Points, in no order, along strands that fork and pass close to each other.
Two points are linked if the straight distance between their rows is under 65.3. Some points are linked to none.
baf: [ 20   7 -10  -3 -27  -1   4  -9   0  20  -1   4 -12  -6  11 -21   1   3
   0   3  12  -7 -34   4   0   7   8  -6 -19  -4   6 -17   6   3   1  -2
  -4   2   4 -14  17  16]
rize: [-21   5  14  -8  17  17 -13   4  20  -2  11 -19  22   3   0   6   2 -14
 -10  -7  -1 -13   1  -1   1 -17   5   4   8   8  -8 -13 -10  -8   7  -2
  -7 -11 -10   9  -9 -19]
veta: [ -7  -5   4 -15   6  44  -6  -1  -8  26 -22  -6   1  -8  24  -7  -2  -7
  13 -14   9 -18  -6   0 -17   0  13 -20   6  -7   8   2   8  -6   0   6
  18   8 -14   2  -8 -21]
sida: [  4   1   8  -2   5 -31  20  13  25 -25   8  -9   1   4  -7   3  15  10
 -10  -7  -7  -2  18 -11   2   4  -9  10 -17  11   0   0  -4 -10  -5   3
  -6   0  11 -14  -8  32]
Boki: [ -4   5  -8  -3   6 -10  13   9  -6  14  -8   7  12  -1  -8   9 -65   1
   8  21  -3  16  13  13  19   9  -9  12   9  10  -7  -1 -11   5   5 -19
   6  -1  -3  20   1  -3]
dor: [ 14 -15 -17  12 -15 -10   1 -32  -4 -11  -9  18  -7 -19  -9 -17  10   7
  -2 -10   6   4  -4   1  18  15  -9   0 -10 -14 -10   6   7   6  13 -19
  -9  15  18  22  15  30]
tilov: [  1  21   7   4  -6 -13   9  11   4  -8  29  17 -18   5 -12  16  11   1
   4   5  -4  10 -19  -4 -10 -13   8  -9  -7   0   6   4   7  -1   2   8
 -25  -4  -2 -29   3  -7]
rem: [ 20  10 -15  -1 -12  -3   9  13  29  -3  -6   6  -4 -16  16   0  13   6
   2  -7  15 -24   7  -7   1  15  -7 -25 -23  -8  -3   0   6 -17   7  -3
 -11  16  16  -6 -11  17]
rav: [  4   1  -6  10  -5   0 -21 -10 -12   0  20   7  -8  15 -14  10  15 -14
   0  22  -5   7 -21   1 -16 -18   8  -2   6   0  15  -6  13   9 -10  17
  -3   0  -5 -23  -2 -20]
fatu: [ -4 -12   3  15   2 -18 -25 -15 -19 -31  22  -3  -5  12 -17  11  41  -6
  -9  13 -13  11  12  -3  -5 -21  -7  21   9   1   1   0   6   5 -11  12
   1  -9  -8  -8   4  -7]
niv: [ -6   2   6   1 -10  14  -8 -10   9 -11   9  -4  -4  -2   4  -4  55  -5
   6 -19  10 -10  -5  -4 -12 -13   0  -8 -16  -5   2  -2   8 -14  -5   8
  -5  -3  -2 -14   2   1]
los: [ -2   1  -9   2  -4  21 -31  -9  -2  15   4  -7   7  17  -5  13  14 -20
   1  28  -3  -2  -7   7 -25 -22   5  -4  14  -4  10  -9   6   5 -15  27
  10   1  -7 -13 -11 -41]
zofos: [  6  -7 -12   8  -5 -32   5 -13  11 -40  17  -3   0   5 -12   2  31  -1
 -17  -1 -11  -4  10 -13   4  -4 -13  21 -12  12  -7   0   0  -4  -5  -3
 -13  -8  11  -7  -8  28]
fuz: [  6   4  -5   3 -16  12   0 -15 -14  17  -3  26 -23 -16  -1  -8   7   5
  12 -17   3   9 -27   1 -10   3  16 -23 -13 -18   3  12  20   1   7  -4
  -3  11  -4  -9  18   2]
laf: [  4 -11  -8   3   9  10   6 -13 -10  -1 -13  19 -12 -12   8 -15   8   7
   2 -27   2  -5 -19  -8 -10  11  14 -21  -2  -8   2  17  21   5   6   2
   4  14   8   0   3  12]
zazil: [ -6  -8 -36   0  11  12 -17 -24 -10  -9 -10   6   3  -5  18  -1 -10  -9
  -6 -16  -6 -15  -9  -7  -7  -2  11 -10   9  -3  -7  10  15   0   4  -6
   1   3  10  19 -16 -17]
gazun: [ 11   0  -6  -4 -28  -7  14  17  14  22 -12 -23   9   8   8 -12 -32  -5
  -1  26   1  -8  -2  16  15  12 -16  12 -17  14   3 -28 -18 -12  -8  -2
  12  -3   3  -1   2  14]
Nuvaz: [ 10  -1  17  -1  -8  -8  13  21  19   4  -8 -13   2 -12   4 -11  -4  14
   8  -1   8   0  33   5  18  19 -23  -2 -13  -6  -2 -11 -14 -10   0 -16
   4  13   7   8   5  25]
rikov: [ -3  -1   5   1   2 -13 -13  -3  -2  -8   7  -5  10   8 -10   8 -12  -6
  -1  29  -6  11  22  10  15 -10 -17  21   4   3  -9  -9 -12  -2   1  -9
   3  -9  -6  15   4 -10]
Momuv: [  8  12   3   5 -15  -7  12   7 -38   8  -4  16 -20   5 -18  11  -8   9
  17  24   6  35   1   4   9  11  -3  -2  -1  -6  13  19   2  19   0  -6
  -3   8   2  -2  18   5]
Mapi: [  5  -4 -29   8  13   4   4   0 -27  -5 -11  24  -8  -4  13  14 -10   4
  -1  -9  -9 -14  -3  -8 -28   5   6 -25   9  -4  -3  27  10  -1   1  13
  11   4   6 -12 -19 -15]
dake: [ -3  -5  25 -12  -1  22 -14   1  -2  22  -2 -17   9   0  11 -13   4  -1
   5  -5  11   2  -1   9   8  -5   0   1   5  -4  -1 -14 -14  -2  -1  -8
   9   3 -16   8  15  -7]
bez: [-10  18 -26  -7   3  12 -14 -14  25   5   3   3   7 -14  20  -2 -21  -6
  -1 -24   1 -11 -21   0   4  -3  18 -14  -3  -6 -16  -2  10 -12  16 -15
 -24  -7  22  22  -4 -21]
kup: [  2 -25  12   7   6  -7   2 -19   0 -22  -3  -6  -1   6 -10 -27  42   1
 -12 -24   2  -3  -9 -13   2   8  -6  10  -6  11   3   0   7  13  -9   8
   4   1   2   0   1  39]
Fesok: [ -6  18  13  -4   4   4  22  21 -10  20   3  22 -15  -5  -4  13 -26  14
  22   0   4  22  -4   5  -1   7  12 -19   5 -10   4  19   4   6  13 -10
  -6  10  -5  -8  12 -10]
ziz: [ -6  10   1  -2  -1 -17  19  19   9  16   1 -10  13   8 -12  -1 -54  -4
  -5  16 -10  10  -9   8  19   6   1  16   3  18   2 -16 -10   4  -4  -3
  -2  -7  -2   1   0   7]
lodu: [ -9  11   2   1 -10   7 -14   4 -16   3   1   2  -8  -3  -1  25  13   1
  17  24   2  16  34  10   3 -14 -11   1   4 -21  -5  13  -5 -11   6  -4
   2   4  -6  10   9 -32]
Ronok: [ -6  17   6  -9   3  14  -6   7  18  19   9  -5  12  -3  12 -12 -20  -7
 -14  -5   6 -10 -39   1  -9  -9  23  -9   5  11   7 -25   3   2   3   7
  -5 -12  -1  -5   0  -6]
keve: [-10   8  13 -12   7  13   5   0  16  16   3   4  -2  -4   7 -24  -4   5
   0 -28   6  -4 -36  -3  -5   0  32 -18   1   2   4  -8  14   4   9   2
  -8  -3  -2  -6   2  -1]
kube: [ -1  15 -13   0   3  -7  14  27  -6   5  -3  11  -5   4   6  31 -20   0
  11  25  -2  -5  18  -1 -12  -1  -5 -13   3   0  -1  18  -3  -8   8   8
  -5   6  -3 -10 -17 -18]
veb: [ -3   5  -2   3 -21  -1 -18  -6   1  -9   9  -5  -2  -6   7  13  37  -1
   8  11   3   0  25  10   1 -19 -11   5 -10 -16  -9  -2  -5 -19   4  -4
  -2  -4  -2   6  11 -14]
Fadu: [  1  12 -19 -12   1  20  -1   5   7  20 -14   5   1 -10  34  -4 -12  -5
   6  -7   7 -24 -16  -1 -10   5  12 -29  -6  -4   0   0  15 -12   6   0
   2   5   3  -3 -10 -13]
fise: [ 10   7  -1  -2 -13  13   7  -2 -19  23  -7  24 -19 -22   2  11  -8  12
  22  -6  11  17   0   7   0  12   7 -23  -8 -25   0  21   5   0  12 -16
  -1  16  -4  -5  22  -7]
Gev: [ -2  -3   0  -8   0   7   4 -16  -2  14  -4   9   3 -10   3 -14 -21  11
   3 -11   6   7  -9   6  13   7   8  -4   5  -8  -7   1   1   7  16 -23
   3   7  -4  22  15   4]
tes: [ -4  -8   3   5  10 -19  27  36  -2  -2 -16 -11   6   7  -7  19 -35   4
  -1  16 -13   4  35   0   9  21 -19  12  -4  15   5  13 -20  -7  -9   7
  15  -6   6   3  -8  11]
tal: [  7  -8  24   5 -12  -2   2  -6 -39   9  -8   5 -15   1 -19  -8  11  15
  13   9   9  38   1   6  15  11 -11   9   2 -12   7  11  -4  19  -3  -6
   8   9  -5   5  34  16]
Nub: [  8   9 -39   9 -12  -9   2 -16  -5 -11   1  28 -13 -18   6  22   0   0
   8  -1  -4  -4   1  -2  -4  -1   3 -20  -7 -23  -8  24  11 -13  16 -10
 -14   6   9   3   1  -9]
guz: [-19   4  22  -3  17  14 -23   5   5  -5  12 -20  13   6  -6  15  22 -12
   0  -1  -5   3  20   1  -7 -28   2   7  15  -2   2  -2  -4  -9  -9   9
   1 -12 -17  -4  -1 -30]
kobad: [ -2   7   1  -5 -12   2 -17   7  22  -7   1 -20  16   6  14   2  23  -9
 -11  17  11 -18  12   7  -6 -15 -16  11 -12  11  -7 -27 -13 -16  -2  10
   3 -17  -3   2  -7  -1]
fesa: [  0 -10   9  -7  25 -17  23  15  14 -11  -4  -7   5   8  -5  -6  -9   8
 -21 -27 -14 -10  -2 -18  -3  16  11   8   7  23  -3   5  -4   8  -4   8
   0   0   2  -8 -23  24]
Fof: [ -5 -15 -18   3   9   1  -7 -20   3 -23  -3   3   4   2   5   0  19  -6
  -8 -11  -2 -19   5  -9   2   0  -5   4   4   0  -8  11   2  -4   7  -4
  -7   2   9  18 -16   0]
tosig: [-10  12 -14  -6   0  32 -25 -29  -8  16  -2  -1   0  -9  -6  15  -3 -18
  11  -1  -8   2  -1   6 -17 -19  11  -8  11 -29   3   2   9   1   1  -2
   4   6  -6   0  -4 -48]
luf: [-14  -8   8  -8  10  13  -3  -4  25  -5  -4  -1  14  -5   8  -2  -7   1
   1 -17   2  -9  16   2  19   7  -6   2   5  -2 -19   1  -7 -12  16 -22
 -11   5   6  36  -7  -1]
novin: [  0  -3  31   6  -6  -4  -7   6 -23  -4  -5  -3 -10  -1  -3   0  25  10
  12   8   4  26  24   8  16  -4 -17  14   5  -8   1   6  -1   1  -3  -3
   6  -3  -7   5  28   7]
luba: [-13  15  34  -9  21   1   2  44  12  -7  -4 -16   4   9  12  13  19   0
   3   0   1   0  24  -3 -11 -12  -8   7  -1  12   6  -4  -3 -13  -7  17
   6 -11 -16 -27  -1   2]
pom: [ -7  26   2  -1 -15  24 -13  -9   1   9  12  -2  -8  -9  -8  23  17 -14
  14   2  -2  -1   0   7 -18 -22   8 -11  -9 -27   2   2  -1 -11   1   4
 -10  -6  -5 -16   0 -39]
Pamus: [ -5  -3  24   6   8   0 -11   7 -34  -9   7   4 -15  14 -18  13  23   0
   5  13  -5  22   6  -2  -4  -4  -2   4  13  -1  15  18   7  13 -15  15
   6   1 -10 -11   5 -11]
mabi: [ -1  -2 -10   0   2 -15  17  -2  10  -2  -6  10  12  -8 -10  -2 -53   5
   4   3  -6   8  15   9  26  13  -9   8   4   4 -20   3 -10  -3  12 -29
  -1  -1   9  27   1  14]
nul: [  5 -12   3  11 -10 -25  24  26  -6 -15 -13 -16  -7   8 -10  15  -3   6
  -1  23 -11  13  34   2  13  17 -23  16 -16  10  13  11  -8  -8 -21  14
  14  -5  14  -3   6  24]
Negen: [  9  -2 -14  10 -16 -25  18   7 -17 -11  -7  -1 -12   9  -9  13   0   1
   4  29  -7   5  16  -4   0   8 -16   8 -13   5   9  12  -1   1 -11  14
   6  -1   9  -6  -5  14]
kikad: [ 18  -4  14   1 -32 -17   1   4  18   4   0 -18   0  -6   2 -24   2   3
   6   9  10   2  18  18  26  14 -25  17 -19  -2  -8 -24 -24 -13  -5 -23
   1   1  16   3  19  26]
nire: [ 19   7 -17  -7 -32   2   3  19   4  28 -14 -15   0   2  23  -3 -14  -3
   7  33  11 -18   1  15  -4   6 -11  -3 -19   2   0 -19 -15  -9  -1   3
   8   4  -1  -4  -4  -4]
paku: [ -1  29  28  -1  -9  -6  -3  21   6   6  28  -1  -5  10 -14  10   4   0
   2  16   4  20 -19   5   3 -13   5   1  -1  -2  10 -14  -5   5   0   6
 -19 -13  -6 -18  17  -5]
novad: [ 13   0 -21  -3  -2   2   5   0  25   8 -18   1   2 -13  26 -14 -12   1
   1 -10  13 -21  -6  -2   9  22  -4 -10 -11   3 -10 -10   8  -9   9 -10
 -10  14  21  17 -11  13]
bera: [ -2  -3   8   6 -22  11 -33 -26   7 -10   8 -14   5  -7   6  -6  44 -11
   1  -9  11   3  15  13  14 -19 -15  13  -4 -13 -17 -15 -15 -19  -1 -18
  -4 -13   4  21  19  -8]
fev: [ -8 -10   4  11  -6  -4 -23 -36 -14 -23  19   0  -1  -2 -20  -2  40  -7
  -3  -7  -5  12   2  -2   7 -21  -2  10   3 -14  -3   3   2   1  -1  -7
  -5   0  -7  10  16  -3]
vate: [  1   0 -27   1   5  -3 -12 -20 -15   4   4  13  -1  -3   8  -1 -25  -2
  -4   2  -7   2 -21  -2  -5  -5  13 -10   9  -2   0   3  17   8   1  -1
   4   3   5   0   1 -11]
tiz: [ -8  31  43 -10  -2  -1   5  46  14   8  11 -10  -5   7   5  11  14   6
   8   3   6  15   1   3  -5  -8  -3   0  -6   6   9 -14 -10  -8  -3   9
  -6 -11 -10 -28  12  -2]
boteb: [-16   2  27  -7   9  28 -20 -11 -11  15   5 -14   4  -2 -10   4  12  -8
  11  -5   0  15   1   3   1 -20   6   3  16 -17   6  -2  -3   1  -6  -3
   5  -1 -21   4  11 -33]
ledil: [  9  20  -8   1  -9 -11  13   7  14  -2  17  14 -13   4   4   3   2  -1
  -3   1  -2 -11 -34  -5 -19  -9  11 -17 -13   7   5  -7  14  -4  -1  14
 -18  -8   2 -33  -2   2]
Lagu: [ 15 -19  -6  12  -4   3   5 -15  10  -4 -19   8 -11 -20  -2 -29  14  11
  -3 -27  20  -3  -7  -4  14  26  -4 -10 -12 -10  -1   0  13  10  10  -9
  -5  24  21  19   2  31]
Rumus: [  5   8 -11   9   7 -21  18   7 -31   2   3  23 -10  -1 -25  16 -35  12
   5  12  -6  35   1   1   7  10   7   4  17   5   5  23  -2  24  -1 -10
  -6   0  10  -3   4   0]
det: [-15   7  -4  -9  17   9  10  10  22   6  -5   8  12 -15   9   9 -27   4
   5 -19   0  -8  15  -3   4   5  10 -14  12  -8 -17  16  -5 -12  24 -22
 -12   8   5  23  -9  -8]
lisu: [  9 -11 -29   9   5 -22 -19 -28  -1  -8  15   0  13  12 -11   0 -25 -17
 -22  18 -17  -4 -12   2   3  -9   2  18  17  14  -3 -20   7  12 -10  -3
   1  -9   4   2 -10  -6]
maz: [-15  -3 -11  -2   7  23 -14 -20 -15  -4  -4   3  -1  -7  -5  20   5 -10
  10  -6  -7  -5  18  -4 -16 -14   4  -6  11 -22  -1  21   0  -2   4  -4
   4   6  -6  11  -9 -37]
Kogum: [ -7   1  -6  -1  10  -6   3 -15 -11   6  14  20  -4  -7 -11  -4 -26  10
   1 -13  -4  19 -18  -4   4  -3  23  -5  16  -5  -3   9  10  17   9 -13
  -6   1   0   6  13  -4]
lufu: [  4   3  -9   2   9 -19  -6   1  11   7  15  -7  20  12 -14   1 -49 -16
 -20  22 -16   1 -18   6   9  -2   6  19  15  21  -3 -29  -2   9  -8   2
  -1 -14   1  -3  -8  -4]
sumu: [ 19  15 -30  -6 -21   7  -4   1   0  23  -5   8  -6  -8  31  -5 -16  -4
   3  14   9 -15 -30   6 -12  -2   9 -21 -15  -3   2 -12  14  -7   2   6
   1  -1   4 -13   2  -7]
gizo: [  6   1  -3   1   4 -12  26  19  21  -1 -15   0  13 -12   0   5 -36  11
   7   5  -1  -4  38   5  18  22 -21  -5  -4  -5 -11   6 -15 -14  12 -17
   2  11  13  19  -7  21]
Nafip: [ -1 -11 -10  -4  13  -5  12   4   1   1 -17  -8  13   5   9  -8 -33  -4
  -7   5  -6 -15   3  -3   2  11  -6   8   6  16  -2  -1  -5   2  -3   1
  13  -1  -3  13 -15   9]
sorul: [  9  -3 -28   2  -5  -5 -14  -9   6   1   1  -9  13  12   8   1 -13 -14
 -11  30  -3 -17  -9   4  -8 -14  -3   5   4  11   2 -20   3   2  -7  15
   6  -7  -1  -2 -17 -13]
vuvat: [  8 -21  15   8  24 -16  17   9 -11 -27  -2  -1  -1   9 -14   4  17  14
 -23 -29 -16  -3   9 -22 -11  17   5  14   2  21   5  12  -8  11 -13  18
   8  -5  -1 -21 -23  26]
tepe: [  2 -25 -19   9  12 -12  -9 -24 -14 -29   4   2   8   6  -7   8   9  -4
 -20  -3 -14 -11  14  -9  -1  -2  -8  17  12  10 -10   8  -7   6  -3  -3
   4  -3  -1  14 -20  -2]
Fadig: [ 10  -7  -9   1   8  -1  18  -2 -12  10 -24   9  -5  -5  11 -23 -18  11
   2 -15  -2  -8 -22  -9  -9  22   8 -17  -3   5  10   6  16  13  -5  13
  14   4   8  -7  -3  24]
samop: [  0  -3   1   1 -22  14 -33 -34   9  -3  16  -9  11   2  -2  -9  12 -16
  -8   5  12   1  -8  15  15 -17  -8  13   1  -8 -13 -27 -16  -6   3 -19
  -6 -16   0  26  15 -13]
sed: [  3 -28   2  14  22  -9  -2 -14 -31 -23   7   7   1   5 -16   2  14   6
 -23 -18 -15  -2   1 -15  -8   7   6  16  17  11   1  13  -3  18  -7  10
   9  -4  -8   1 -15   5]
ros: [ -4  18 -22   1 -16   5  -3 -10   1   1  11  16 -11 -12   0  24   6  -8
  11   5  -2  -5   2   2 -11 -14   8 -17 -12 -27  -4  14   7 -13  11  -5
 -15   2  -1  -9   2 -28]
Fad: [  5 -11  -1   3   6   7  10   0 -30  11 -18   7 -11   6   3  -9 -10   3
   6   8   1  -2 -13  -3 -14  10  -1  -5   3   5  15   8   9  16 -10  19
  18   6  -8 -10  -1   5]
goveb: [ -6  14 -22   0  -7   0 -10 -19  28 -14  18   9   1 -10   4  -1   8  -9
 -12 -21  -1 -13 -29  -6  -2 -13  21  -9  -7  -5 -10  -5  10  -7  12  -6
 -33 -10  21   6  -3  -9]
totil: [  5  -2  -1 -13 -11  28 -17 -15  -5  31  -8  -6   4  -7  16 -18 -17  -4
   2  -2  17   2 -22  13   4   1  11  -6   3  -4  -1 -18  -6   2   5 -19
   9   7  -7  13  17  -9]
Zalo: [ 16   5   0   4  -7 -14  22  16  16 -11  -3   5  -9  -8   0   0  19  12
   4  -5   5 -12   8 -11  -5  11 -11 -15 -22  -3   7   4   5  -6  -2   8
  -4  14   8 -21  -7  29]
Lodar: [ -5   1  34  -4  14  21  16  25 -22  20 -14  12 -10  -1  -3   3  -8  17
  22  -6   8  18   4   2  -7  15   4 -17   8 -10  12  20  -3  11   3   5
  10  11 -14  -6  13  -4]
nok: [ 11   4 -18  10  10 -12  25  22 -22  -3 -11  20 -13   3   3  24 -20  10
   3   7  -8  -5   7 -10 -24   9  -3 -16   9   8   3  25   0   0  -3  18
   4   1   8 -22 -23  -6]
zesat: [ -7  -9   7 -10  11  16  -7  -4  16  -3  -1 -18  17  10  10 -17  11 -12
 -14  -9   9 -19 -16  -4   1  -4   1  11   2  20   2 -20  -3   3  -2   5
   1  -8  -7   7 -11   4]
Puba: [ 11  -2 -27  10 -13 -23  11  -8 -13 -10  -1  16 -11  -4  -3  19  -2   5
   6  21  -2  -1  17   0   3   3 -16  -1 -10 -12  -5  17   0  -2   8  -4
  -4   6  11   7   2   9]
Vokot: [  6   8  10  -7 -15 -11  24  18   8  25  -5 -12   0   4  -3  -9 -33   6
   7  13   0  13 -11   8  16  14   0   8 -10   7   8 -17 -10   5  -5  -6
   3   0  -1  -3  15  16]
zeda: [-10   2  32 -10  19   8  -3  31  24  -8 -12 -21  10  -4  17  -2  28   6
   2 -16   9  -5  39  -3   2  -2 -15   5   0   5   0  -8  -5 -16  -1   1
  11   1  -8  -7  -2  15]
Vela: [  7   5  15  -4 -20   8 -14  11  15   4   4 -23   6   1  19 -12  40  -5
  -1   4  22 -12   3   8  -4  -6 -13   4 -14   6   2 -28 -16 -12 -10   7
   8 -13  -3 -14   8  11]
bavon: [  9 -14 -21  14  -4 -33   3 -17  -7 -29  18   2  -1   8 -15   9   2  -5
 -17  12 -17  -3   9  -7   6  -2 -11  21   0   8  -8   2  -5   4  -5  -1
  -7  -6   5   1 -11  11]
sovut: [ -1  -5 -13   6  -9   9 -22 -38 -14  -6  14   7  -3  -2 -13  -1  23 -13
  -3  -1  -3   6 -25   1  -5 -19  11  -3   0 -14   5  -4  13   7   1   2
  -3   3  -5  -5  11 -12]
sati: [  4  -8  -1  14   1 -27  23   5 -24  -5   8   6 -12   9 -35   6 -30   6
  -8   7 -14  34  -5  -2  14  17   9  19   7  13  10  15  -3  21 -14   1
  -2  -6   7  -3   4  12]
kiv: [  0 -15 -24   3   9  12 -27  -8 -20   7  -6   5   3  17  -3  16  -4  -9
  -1  32 -10   0   7   3 -23 -12   5   0  21  -1   5   5   8  14 -14  20
  19  12  -8  -2 -19 -35]
Fubi: [-11  -6  24 -13  33   1  21  27  13   5 -11  -7  14   6   1  -8 -22  10
  -9 -24  -7  -7   2 -11  -7  15  15  -2  15  15   0   7  -7  12   2   7
   7   3 -12  -6 -15  11]
kinel: [-18  -7  -2   0  11  18 -21  -5 -17  -8  -7  -3   7   2  -6  25   7  -3
  10  12  -9   4  41   5 -11 -18  -9   4  16 -20  -7  21 -10  -7   0   3
  17   5  -9  20  -7 -43]
lada: [  5  -9 -11   5   7 -26  26   4 -11   2   1   3  -3   3 -13  -8 -45   9
 -12  -8 -17  14 -17  -5   7  16  18  10   9  16   4   7   3  17 -13   3
   6  -7   8  -6   0  18]
sikel: [  5  13 -10  -6 -12  -2   5  19  -7  16  -7  -4   0   7   9  12 -18  -1
   9  34   4  -4   9   6  -2  -2 -10   1  -7   2   3  -5  -4  -5   2   8
   4   3  -8  -2  -8 -10]
Zed: [ 12  -5  11  -4 -11   3  -3   9  34  -1  -5 -23   5  -2  12 -27  32   4
  -5 -14  23 -15   4   0  10  14 -17   4 -20  11   1 -29  -8  -8  -8  -4
   0   4  13  -3  -3  28]
rugop: [ -9 -14  16   0  13  20  -5  -6  -1 -16  -5  -7  -1   4   6  -9  52  -3
   2 -27   5 -14   6 -12 -16  -6  -3  -4  -4   4   9  10  10  -3 -11  16
  11   3 -10  -9  -6  10]
Nov: [-11   1  42   1  15  21 -21   4 -22  10  10  -7  -5  13 -14   4  20  -8
   9   4   0  24  -4   0  -3 -18   8   1  20  -3  19   3   6  10 -19  14
   9  -3 -21 -14  10 -26]
noz: [ -3 -11  15   1  20 -10  13  18  -4 -14 -10  -7   9   4  -2  14  -7   5
  -2   5 -11  -1  44   0   0  12 -21  11   5   4  -5  16 -15  -4   1   0
  13  -5   0   8  -7   9]
dimas: [-12  -8  23 -14  21   9  11   8  18  10  -7  -4   6   4   1 -26  -4  11
  -4 -31   4  -2 -19  -9   1   8  23  -5  11  11   2   1   7  12   7   2
   1   0 -10   2  -3  11]
Bomon: [-13   7  -9  -8  -5  21 -16 -20  25   3   2  -1  13  -7  10   0 -13 -12
  -3 -15   7  -8  -5  10  15  -5   3   3   1  -7 -18 -16 -10 -14  17 -29
 -16  -4  13  34   0 -19]
gid: [ -3   5  22   7   0 -10  -8   8 -14 -20  12  -2 -14   4  -5  14  38   2
   6  10  -4  16  15   0  -1 -16 -10  13  -1   1   6   9   6  -2  -8   9
  -3  -9  -7 -15  13  -2]
vopan: [ -4  -3  29  -2  18   2  20  25 -10  -1  -8   5  -2   0  -2   5   1  15
   8  -6  -1   5  21  -7  -7  13  -8  -7   4  -2   8  18  -8   4   0  12
   8   5  -7  -8   3  12]
Lora: [ -5 -10  -1   0   6 -17   6 -21  17 -15   9   6  -1   0 -10 -25   8   6
 -14 -26  -2   3 -26  -8   9   1  18   6   4   9 -11   0  11  12  12  -9
 -18  -4  10  10   1  19]
dade: [-20  28  39 -10  11   4  10  45  11  15  10  -5   3   3  -1  21  -9   8
  14   4  -3  14  13   2   1  -8   4  -2   6  -2   0   3 -13 -10  10  -3
 -10  -3 -15 -10   9 -15]
neso: [ 19   5   9   1 -32 -11   1   0   7  13   8 -10  -9  -5   1 -19  18   5
   4  10  15   5  -9  13  12   9  -8   9 -21  -6   3 -21 -15  -2  -3 -12
  -6   1   5 -10  25  22]
Toru: [  0  14  -9   3 -10   2  -6 -12  18  -9  24   6  -2  -1   0  -5  19 -11
 -15  -9   4 -13 -39  -5 -15 -16  18  -9  -7   3   5 -13   9  -1   0  11
 -20 -16   6 -15  -1   1]
Moki: [  2  -5 -24  -1  -8  -4 -17  -1  17 -14  -1 -13  20  17   7   2   1 -14
 -13  31  -4 -26  15   7  -7 -15 -17  15  -5  16 -13 -18 -10  -8  -2  14
   4  -7  -5  11 -24 -11]
Bopu: [  0 -19   5   8 -12  -2 -15 -31  -9 -16   3  -3   0   1  -6 -18  44   0
  -4  -9   4   2  -8   0   9  -6  -9  12  -6  -5  -3  -3   5   4  -4  -3
   1   2  -6  11  16  21]
Gabik: [ -2 -12  -5   2  11 -25   6 -15   2  -7   8   1  -1   5 -13 -29 -26   9
 -21 -25 -12   8 -26  -8  12   8  26  13  12  16  -8   0  12  22   2  -5
  -3 -10   5   5  -5  17]
ropiv: [  8 -12   4   1  -2  -2   7  -7  22 -11 -10 -10   2  -1   1 -30  25   6
  -7 -18  11 -11  -4  -9  13  15  -9   6 -13   7   2 -11   5   4  -2  -2
  -2  10  12   6  -7  35]
puvul: [-12 -17  15  -8  19  39   1  -3  -3   6 -17  -3   2  -1  16 -16  21   0
   5 -32   8 -18  -9 -10 -13   9   8 -16   7   2  11  10  10   3  -5  11
  14  11 -10   1 -10   3]
Kagot: [  1 -11  -5  -5  14  13  -7   7 -26  14 -15  -3   2  14   1   3 -18  -6
   2  26   1   2   0  -1 -11   1   1   2  15   7  15   4   3  17 -12  18
  22   7 -16  -3  -9 -16]
Vele: [  7  -4 -21  -3  -1  -8   7 -11  14  -3  -9  -3   9  -2  15 -17 -27  -5
  -9  -2  -1 -16 -14  -1  14  11  -5   6  -4  14  -9 -12   8  -2   1  -9
  -3  -4  14  15 -10  15]
Venaz: [-18  17  22 -10  14   9  16  20  12  10  12   9  -2  -4  -5  10 -10   9
  12 -14  -4   6   1  -3  -6  -5  18 -13   7  -8  -1  12  -4  -4  13  -4
 -11   1 -13  -9   4 -12]

A fork is a point with three links, a tip a point with one. Leave the first point through the second and follow the links. Name the first fork or tip that comes.
tepe; Fof: boteb
noz; tes: samop
mabi; gizo: niv
det; luf: tiz
ropiv; Zed: ziz
samop; bera: Fesok
laf; Fadig: fev
Nafip; Vele: tepe
Lora; Gabik: gid
paku; tilov: det

A fork is a point with three links. Follow the links from the first point to the second and name the forks in between, in order.
Kogum; Fad: boteb > gid > fev
fatu; pom: fev > Fesok
dimas; Kagot: tepe > boteb > gid > fev
novin; Kogum: gid > boteb
lufu; rugop: ziz
luf; kinel: tiz > Fesok
tal; fise: gid > fev

Name the points in between on the shortest way along the links from the first point to the second, in order.
lada; zeda: sati > Rumus > Momuv > tal > novin > gid > fatu > fev > sovut > rav > los > kiv > Kagot > Fad > Fadig > laf > fuz > fise > Fesok > Venaz > dade > tiz > luba
Gev; mabi: totil > dake > boteb > Nov > Pamus > gid > fatu > fev > Bopu > kup > ropiv > Zed > Vela > kobad > Moki > sorul > lisu > lufu > ziz > Boki
Vokot; Fadu: ziz > Boki > mabi > gizo > Nuvaz > kikad > neso > baf > sumu
samop; tilov: bera > veb > lodu > kinel > maz > tosig > pom > ros > Nub > Puba > Negen > nul > tes > noz > vopan > Lodar > Fesok > Venaz > dade > tiz > paku
keve; zazil: dimas > Fubi > fesa > vuvat > sed > tepe > Fof
gizo; nok: mabi > Boki > ziz > Vokot > gazun > nire > sikel > kube
